Points, in no order, along strands that fork, close into loops and pass close to each other.
Points whose rows are less than 106 apart are linked; no others are. Some points are linked to none.
Z_44: [  7  49  15 -26  22  -4  42  12  -9  33   8 -23 -24   9  29   2  32 -42
  -8  46 -19]
Z_857: [ 39 -76   0 -12 -18   7 -50  51 -22  63   2 -20   4   4   7 -16  33 -29
   9 -26  -7]
Z_77: [ 39  38  42   2 -44 -48  -4  -9   8  26 -14   4  50  27 -38  -2  18 -30
  19 -48 -17]
Z_440: [ 10 -82  18 -26 -42   3 -36  63 -33   4   7   0 -11   4  20 -14  33 -25
  17 -57   2]
Z_128: [ 28  -6  23  13 -63 -31   3  29 -22  11  -2   7   5  14   5  -6  51 -12
  -5 -46  23]
Z_768: [ 44 -31  13  -9   4 -22 -28  31 -18  74  -4 -21  -6   5   9 -15  57 -26
   5   3   1]
Z_594: [ 36   5   9 -18  15 -28  -2  15  -3  74  -2 -20 -17   8  21  -4  49 -22
  -3  49   8]
Z_644: [-20  64 -15  47 -38   8  71   0 -44 -29   2  -7  20   1 -45  12 -66  19
 -23   4 -16]
Z_873: [ 28   3  16 -30  53   4 -33 -37   7  77  -2  -6  15  35 -15 -13  31 -23
  22  48 -45]
Z_198: [-30  25  -8  -3  43  29   0  13 -49  30   7 -32   4  -3   2 -23 -14 -17
 -14  42 -39]
Z_364: [-21  43   6  30 -92  -3   1  53 -20  10  -7  -1  40 -14 -23   7 -33 -18
 -35 -43   1]
Z_837: [-21 -39  14   9   1  11  14  23 -50 -30   6   1 -45 -10  24 -32  78  25
  -6 -18  51]
Z_725: [ 51  21  28   4 -11 -29  -8 -35   5  25 -13   8  29  43 -31 -31  42 -11
  -5 -31  -9]
Z_76: [-24 -27  -3  45 -55  -8 -44  55 -30  19 -14   1  24 -47  10   5 -34  -3
  -1  12  36]
Z_356: [ 45 -72 -10 -39  32  23 -24 -48  36  -8   4  28 -23  35 -11 -11  44  37
  11   9   6]
Z_628: [-29 -10  -8 -17  49  25 -11  -5 -34   9  12 -18 -16   9   1 -48  34   0
   1  29 -35]
Z_23: [  3  60  -2  28 -56  -1  28  10 -17 -11 -12  10  37   8 -48  -1 -45   4
 -36 -19   0]
Z_658: [  9 -14 -20  19 -17  22   5  -7  11 -57 -10  17  -2  14 -28 -17 -33  40
 -30 -41   8]
Z_897: [ -7  20 -27 -16  33  -2  29 -35  38 -14  -3  -7 -34  19   8  -8  44  33
 -35 -35  -6]
Z_430: [ -3   6  11 -34 -14 -15   1 -32  20 -38  -1  12   2  21  -9 -13  11   0
  39 -36 -21]
Z_291: [ 37 -56 -13 -62  29  37  11 -14  34 -33   4  29 -45  29   2 -10  17  19
   3   7   1]
Z_308: [-36  50   5 -10  22  15  54  -4 -18 -21  20 -23 -16  12  -6  -8  10  -7
   3 -12 -49]
Z_772: [-53   6 -24  52 -43   0  -6  37 -31 -16 -14  -7  17 -49  11   2 -47  17
 -15  16  35]
Z_653: [ 35 -55  -7 -16  15  21  -4  29  54 -46  -2  38 -52 -17  26  42  -1  34
 -14 -12  68]
Z_265: [-10  36  19  -9 -67 -39  11   3   3 -10  -2   6  28 -18 -12  17 -55 -40
  43  25  -1]
Z_630: [ -1 -42 -12 -10   7  -2 -41   4  10   1 -10  -3  -5 -12  12 -15  -6   6
  22   3   3]
Z_861: [-24  42   0  15  61   3 -27 -61  23  30  -4 -17  28  18 -12 -24  19  10
 -24 -13 -34]
Z_889: [ 16  56   6 -26  58   7  37 -25   8  41  16  -6 -14  18   5  11  -1 -15
 -15  65 -37]
Z_244: [-16 -23   4 -27  51 -23 -53 -55  52  45  -3 -10  13  12  -1  -9  51  -8
  33 -32 -44]
Z_825: [ -4  51  16  26  37   1 -14  24   7  71 -13 -38  30 -16   5   6  27 -42
 -50 -16 -14]
Z_221: [-39  -8 -33  20  43  12  22 -45  -6 -48   1  11 -24 -24   6   5 -42  69
   3  37  13]
Z_162: [ 22  10   4  42 -77  -3 -34  55 -23  43 -19  -4  52  -2 -30   5 -17 -21
 -37 -27  11]
Z_239: [-25  -8  11  -1 -50   1  11  22 -18 -60  -3  19  -4 -22   5  -3 -24   4
  28 -15  17]
Z_267: [ 15  46  -4  -6  21  30   2  37  24  38   0 -17  25   3  -6  31 -53 -40
 -40 -12 -42]
Z_89: [-52 -48  -5 -15  50  29 -14 -13 -28 -34   5   4 -35 -15   8 -43  30  33
  18  20  -1]
Z_855: [ 19   9 -21  -3  18 -15  28 -14   9   7   3   1 -21  -6  27  13 -20  13
 -11  76  29]
Z_740: [-32  32  -6 -32  19  14  33 -39   2 -42  14  -1  -9  29 -21  -4 -16   1
  12 -40 -60]
Z_494: [  4 -22 -13   8 -41  -2  -4  -5  34 -65  -9  27   3   5 -14  -6  -7  34
 -19 -82  28]
Z_460: [ -4  -3  -1 -62   7 -15   5  14  52  10   6 -15 -23  15  13  11  32 -34
   9 -69 -36]
Z_57: [ 52 -34  14 -10  -4 -25   9 -33  24 -39  -2  48 -23   9   7  16  -3  34
  26  44  57]
Z_276: [-33  27 -23  28 -23   7  55   4 -62 -38   9  -7   7 -23 -19   6 -84   8
   1  48  -5]
Z_194: [-17 -34 -15  35  37   9 -17 -40 -34 -31   4  29  -3 -28   5   2 -47  46
   9  87  44]
Z_251: [ 36 -22  31  27  -3 -42  -1 -48  -6 -27 -11  45  -1   1   4  -5  24  39
  30  63  68]
Z_86: [-49  45  12  -2 -45  -2  17  51 -39  -6   9 -27  11  -9  16   0  16 -47
  16 -38 -22]
Z_901: [ 10  -1  26 -19 -78  -1  53  57 -46 -41  14  16 -30   9  34  15  29 -21
  19  -7  33]
Z_88: [ 15 -29   6  36 -63 -24 -48  30 -21  34 -22   3  62 -23 -25 -14 -25 -17
  15  -2  12]
Z_811: [-41  27 -18  -3  65  42  -1 -10 -20  12   3 -29  19   0 -23 -16 -41  -8
 -12   8 -69]
Z_222: [ 47 -77 -26 -23  39  37 -58 -64  63  14   4  22  -2  42  -2   8  13  31
  27  32  -8]
Z_986: [-35  32 -32  45 -18 -16   5  -1   9 -11 -17  -9   8 -45   3  20 -43  25
 -21  23  27]
Z_420: [  6  30  38  40  10 -21 -16  11 -25  70  -7 -26  35  13 -17 -27  63 -35
 -40 -48  -5]
Z_242: [-31  41  -9  29  34 -12 -28 -71  11  16 -14  -6  31   4 -18 -22 -14  30
   6  11 -29]
Z_885: [ 18  33 -34   5  44  14  53  -5  -4  27   9 -14 -31   8  14  23 -36  10
 -47  81  -5]
Z_161: [-16  15  17 -36  34 -12   0  22  37  43  12 -30  -2   2  13   7  39 -57
 -21 -69 -39]
Z_579: [ 31  -9  -9 -36  40   7 -47 -25  46  58   0 -12  16   9  10  19 -26 -35
  32  52 -43]
Z_934: [ 25  39  42 -11 -58 -59  -5   4  12  31 -12  -2  47  -8 -15  19  -2 -55
  50 -12 -12]
Z_715: [-22  65  24 -26  43  26  41  39   6  37  17 -35 -10  -2   8  20  27 -59
 -46 -49 -44]
Z_155: [-33 -14 -13  33 -23   3  37   8 -55 -50  21  13  -7 -51   6  22 -84   6
   4  66  44]
Z_286: [-55  26 -40  21  55  -2  49 -48 -13 -26   1 -15 -27 -18   7  22 -46  57
  10  39 -30]
Z_90: [ 11 -44 -11 -79  15  20  -4   7  46 -24  13  12 -42  18  16   6   8 -12
  19 -29 -23]
Z_351: [-28 -63  23  -9  22  19  -9  12 -56 -37   9  16 -35 -15  15 -40  53  12
  29  19  27]
Z_606: [-25  47  24  13 -71  -8   6  53 -13  12   5  -9  34  -5  -4  18   5 -39
  -9 -69 -12]
Z_745: [  1 -41   7 -31  -7  29  26  43  -1 -71  13  31 -62 -21  26  24   3  23
   7 -12  45]
Z_973: [ 34 -75 -19 -14  35  24 -40  -9  76 -28   2  28 -29 -20  24  43 -10  36
  19  13  51]
Z_375: [-16 -54   2  18   6  18 -43   2  15 -60 -10  38  -7 -37  -6  21 -51  39
  28   6  58]
Z_683: [-26   1 -36   3  30  35 -37  -3  19   6   2 -19  26  -6 -19   6 -72  -9
   3  -9 -50]
Z_512: [  4   2  21  -4  -9 -27  -3   5 -46  15   1  -7   9  -6   2 -27   5 -28
  40  52  -5]
Z_555: [-17  -3   9  15 -40 -40 -10 -27  -9 -30  -4  20  22 -36  -2   4 -55  -1
  44  59  29]
Z_816: [  7   7 -26  21   0  32  71  17 -35 -43   7  -2 -44  22   0  -4 -10  54
 -62 -11  19]
Z_783: [ -3   2  24  23  -9 -56   1 -63 -14 -21  -7  28  10 -22  10   2  -8  22
  47  78  39]
Z_695: [-12  -6   5 -23 -41 -22  14 -16  37 -57   6  14  -8  23  -4 -15  28   5
   5 -94  -9]
Z_711: [ 11 -68 -14   7  33  27 -45 -23  54 -40   4  35  -8 -33  10  41 -49  35
  33  41  54]
Z_346: [  9 -28  25  20 -35 -16  12  22 -30 -36  -6  13 -21  -6  15 -22  63  24
  -6 -36  55]
Z_892: [ 46  -4  15   6  21 -19 -33 -40   1  55 -12   1  29  44 -19 -31  37  -2
   8  29 -13]
Z_943: [-36  30   8 -36  -6  16  42  28 -36 -28  23 -23 -19   9  10  -9  12 -40
  27  -1 -41]
Z_214: [ 65 -39  10 -11 -11 -42 -20 -35  32  21 -12   7   6  34 -17 -14  63  15
  16 -48  13]
Z_353: [ 25 -27 -28  28  36  -1 -22 -47  26   0  -2  14  -5 -15  19  13 -31  39
  -5  95  53]
Z_260: [ 24 -16 -29  25 -16  -4 -44  23  50  51 -18 -18  22  -3   6  16  18  -6
 -43 -53  18]
Z_586: [ 12  -4 -30  33  -6  19  29   3 -29 -34   0   6 -15  14 -16  -9 -35  44
 -39   7  10]
Z_447: [ -9  73  -2   3  11  19  42  35   3  26   3 -20   8  -6  -1  30 -32 -29
 -47 -21 -27]
Z_70: [ -7  29  -4 -10  13  10 -30  16  40  27  -7 -18  27  -5 -12  20 -43 -41
   0 -36 -48]
Z_173: [-33  16  11  28   8  -3   3  17 -40  31   8 -37   1   8   9 -53  84 -14
 -42 -41  -2]
Z_779: [-14  58   4   8  64  18  -1 -22  27  44  -4 -25  11  10 -12   4  17 -13
 -43 -21 -38]
Z_336: [  2 -11  13 -34 -38  13  64  47 -15 -69  22  25 -58  -4  38  25   3  -1
  18   9  40]
Z_443: [  19   -6   34   -3 -109  -31   22   50  -29  -12    9   16   -2    8
   20   26   54  -21   17  -57   27]
Z_339: [ 44 -41 -26 -27  36  33 -57 -44  66  39   1   1  14  36  -6  16  -9  -9
  31  34 -42]
Z_895: [-30  55 -27  47  18  -7  -2 -27  18  10 -20 -15  30 -14 -16   0 -41  32
 -23   6  -8]

A fork is a point with three links, a tip a point with one. Leave the first point through the second and follow the links. Name the first fork or tip that comes.
Z_768, Z_594: Z_286
Z_943, Z_308: Z_816
Z_90, Z_291: Z_725
Z_353, Z_855: Z_440
Z_658, Z_494: Z_364
Z_837, Z_346: Z_375
Z_725, Z_77: Z_57
Z_88, Z_76: Z_173

A tip is a point with one link. Name the tips that can be reached along the links from each point below, in the order of the rows.
Z_934: Z_57, Z_375, Z_214
Z_88: Z_155, Z_816, Z_173
Z_857: Z_440, Z_286

Name the points in between on the shortest way along the links from the first point to the second, in order.
Z_825, Z_695: Z_779 > Z_861 > Z_242 > Z_895 > Z_986 > Z_772 > Z_76 > Z_88 > Z_162 > Z_364 > Z_606 > Z_86 > Z_943 > Z_308 > Z_740 > Z_430
Z_725, Z_70: Z_892 > Z_873 > Z_579 > Z_339 > Z_222 > Z_356 > Z_291 > Z_90 > Z_460 > Z_161 > Z_715 > Z_447 > Z_267
Z_57, Z_725: Z_251 > Z_783 > Z_555 > Z_265 > Z_934 > Z_77
Z_336, Z_811: Z_901 > Z_443 > Z_128 > Z_346 > Z_837 > Z_351 > Z_89 > Z_628 > Z_198
